Points, in no order, along strands that fork, close into loops and pass close to each other.
Two points are linked if the straight distance between their rows is under 28.8. Some points are linked to none.
Z_19: [ 17  -7  -4   9   8  -4  -6  11   1 -17   7   9 -12  12   7]
Z_190: [ 20   0  -9  14  13  -6 -10  22  -4 -23   7  -5 -33  19  11]
Z_562: [  9  -4   0   5  19 -13  -2  -7  -6  -2  -3  24 -10  -2  -4]
Z_488: [  3  -2   6   0  -4  -6   8  -7   3   7   4  15  28  -5 -11]
Z_136: [  9  -6 -14  -4  -3 -14  26  -3   2   7   4  17  22 -10   0]
Z_734: [  4   4 -27  -5   9 -23  28  -1 -15  10   1  13   7 -16   4]
Z_542: [ 21 -20 -24 -17 -21   5  43   0   8  -2  -1   1  20 -13  15]
Z_94: [ 16  -4 -30 -16 -24  18  31  15  -4  -2   8 -18  13  -2  20]
Z_634: [  4   5  18  13 -10  13 -26  21   4 -16  13 -22  18  23  -6]
Z_669: [ -1  11  -1   8  -2   0 -10  12  -4  -5  10 -12   2  17  -9]
Z_32: [ 32 -14 -21  -6  -4  12  14  16   8 -25   2  -8 -14   4  27]
Z_600: [ 19  -6 -35  -6   6 -16  29   9  -8  -2   0   8  -2 -19  26]
Z_690: [  7  -2  13   9 -14  11 -16  16   8 -15  13 -15  22  19  -3]
Z_737: [  9   7  -9   9   0  -1  -8  20  -4 -14  11 -13 -11  22   3]
Z_773: [ 25 -12 -34 -12  -4  -3  34   7   1  -6  -3   2   4 -18  28]
Z_220: [-27  10   1 -13  11 -11   6 -32  -5  22 -11  15  -8 -19 -12]
Z_332: [ 15 -23  22  10 -10   7  -5  -1  13  -4   1  13  30   3  -3]
Z_295: [-15  -6  49  -1  -1  15 -17 -14  -2  16  -4  -2  32 -19 -21]
Z_363: [-37  -7  33   1   6  11 -29 -22   1  12 -16   3 -24 -18  -1]
Z_74: [-25  25   3   3   5   0 -14   2  -3  10  -9 -22 -21  15 -14]
Z_224: [  9  -3   3   5 -10   4  -4  10   6  -9  12  -2  17  11  -1]
Z_69: [-10   8  -7  -8  11 -16  16 -20  -9  18  -4  19   8 -17 -14]
Z_473: [ 31 -10 -26 -11 -13  20  18  16   4 -20   3 -18  -9   3  26]
Z_535: [-46  -6  24  -4   3   3 -22 -26   4  18 -15  10 -30 -23   5]
Z_683: [ 33 -23 -11   0   2   4   7  10  12 -29  -1   7 -18   7  25]
Z_52: [ -1  -2  21   5  -8   4  -9  -1   5   4   5   0  35   2 -13]
Z_419: [-15  21   0   1  -2  -1  -5   1  -8  11   3 -14   8   7 -18]
Z_950: [-34  19  12   2   8   1 -23  -6   8  10 -16 -17 -41  11  -3]
Z_82: [  6 -12  31  10  -8  10 -13   0   8   1   3   2  37   3  -8]
Z_26: [-29  -3  25 -12   1   2  -8 -30  -2  23 -12  15   7 -28 -17]
Z_426: [-31   1  16 -12   5  -4  -6 -33  -2  21 -13  15 -10 -22 -11]
Z_605: [ 17  -4 -12  10  27 -20  -1   7  -8 -14  -3  16 -31   3  10]
Z_612: [ 30 -19 -29 -18 -15   6  41   2   7  -8  -6  -5   9 -17  21]
Z_611: [ 13 -14 -20  -9 -15  -4  35   0   7   1   5   9  26  -8   8]
Z_710: [ 11   2 -25  -7 -23  13  21  20  -3  -3  15 -17  14   7  14]
Z_549: [-25  27   0   0   0  -1  -8   1  -7  13  -3 -23  -6  12 -18]
Z_988: [-24   9  16   1  11   1 -21 -16  -1   7 -13  -1 -28   3  -8]
Z_450: [-30  25   5   4   7   2 -18   1   3   9 -13 -22 -32  17  -9]
Z_165: [  9   8  -7  14  11  -5 -13  20  -5 -15   5 -10 -28  23   1]
Z_681: [-34   9  19   1   8   4 -25 -17   6  12 -17  -5 -37   0   1]
Z_405: [-14  13  10   0   8  -3 -14 -11  -5   9  -8  -1 -11   2 -13]
Z_983: [  8   1  13  14  11   2 -27   7  -2 -14   2   2 -14  17  -6]
Z_510: [ 13  -3   3  10   6  -3 -11   8   1 -13   6   7  -5  14   0]
Z_255: [ -1  12  10  11  -3   6 -23  14  -1  -6   9 -20   6  21 -12]
Z_629: [ 12  -6  -7   2  -9   1   6  11   6 -10  10  -1  13  10   4]
Z_552: [-44  -2  18 -10   3  -2 -12 -33   2  21 -14  13 -19 -24  -1]
Z_103: [ 24  -5 -33 -14 -15  15  28  18  -1  -8   4 -17   0  -4  28]
Z_474: [-12   8   3  -7  10 -11   5 -21  -6  16  -7  17   2 -14 -16]
Z_422: [ -4   8 -17  -8   9 -22  26 -12 -12  18   1  18  14 -17  -9]
Z_572: [ 24  -7 -10  11   9  -3  -6  18   1 -24   7   1 -24  16  16]
Z_708: [ 12 -16  13   6  -8   1   3  -3  11   1   3  16  29   0  -5]
Z_146: [ -9  11   5   1   5  -5  -5  -8  -6   8   0   1   5   1 -16]
Z_722: [-22  -3  36  -6  -1   8 -15 -22  -2  19  -8   5  20 -25 -20]
Z_820: [ 12  -1 -31  -4   6 -17  30   8 -10   3   3   9   4 -16  14]
Z_490: [  9   1  20  20  10   6 -36  14   0 -18   1  -5 -19  25  -5]
Z_865: [ -3   3  13   0  -6   1  -2  -4   1   8   7   3  33   0 -16]
Z_685: [ 10   0 -18  -1 -15   7  13  17   0  -8  15 -12  11   8   9]

A piece is two or more points that can be reached from each other along the links. Count, over all rows, the pieces, the separate loops (a circle has one, a figure eight two, a Y none), the forks (points with three links) and the tips (points with one).
pieces => 4
loops => 2
forks => 1
tips => 5

A fork is a point with three links, a tip a point with one. Leave the first point through the second and follow the links. Name the first fork or tip that comes.
Z_295 / Z_722 => Z_426
Z_600 / Z_773 => Z_136
Z_629 / Z_685 => Z_683
Z_165 / Z_190 => Z_490

How many points has the smallest loop of links through each point below? Write none if it is on no loop.
Z_681 => 9
Z_332 => 6
Z_669 => none

Name the points in between on the shortest way along the links from the first point to the second, in order.
Z_32 / Z_94 => Z_473, Z_103
Z_612 / Z_734 => Z_773, Z_600, Z_820
Z_629 / Z_94 => Z_685, Z_710
Z_419 / Z_681 => Z_146, Z_405, Z_988
Z_220 / Z_422 => Z_474, Z_69
Z_474 / Z_26 => Z_220, Z_426
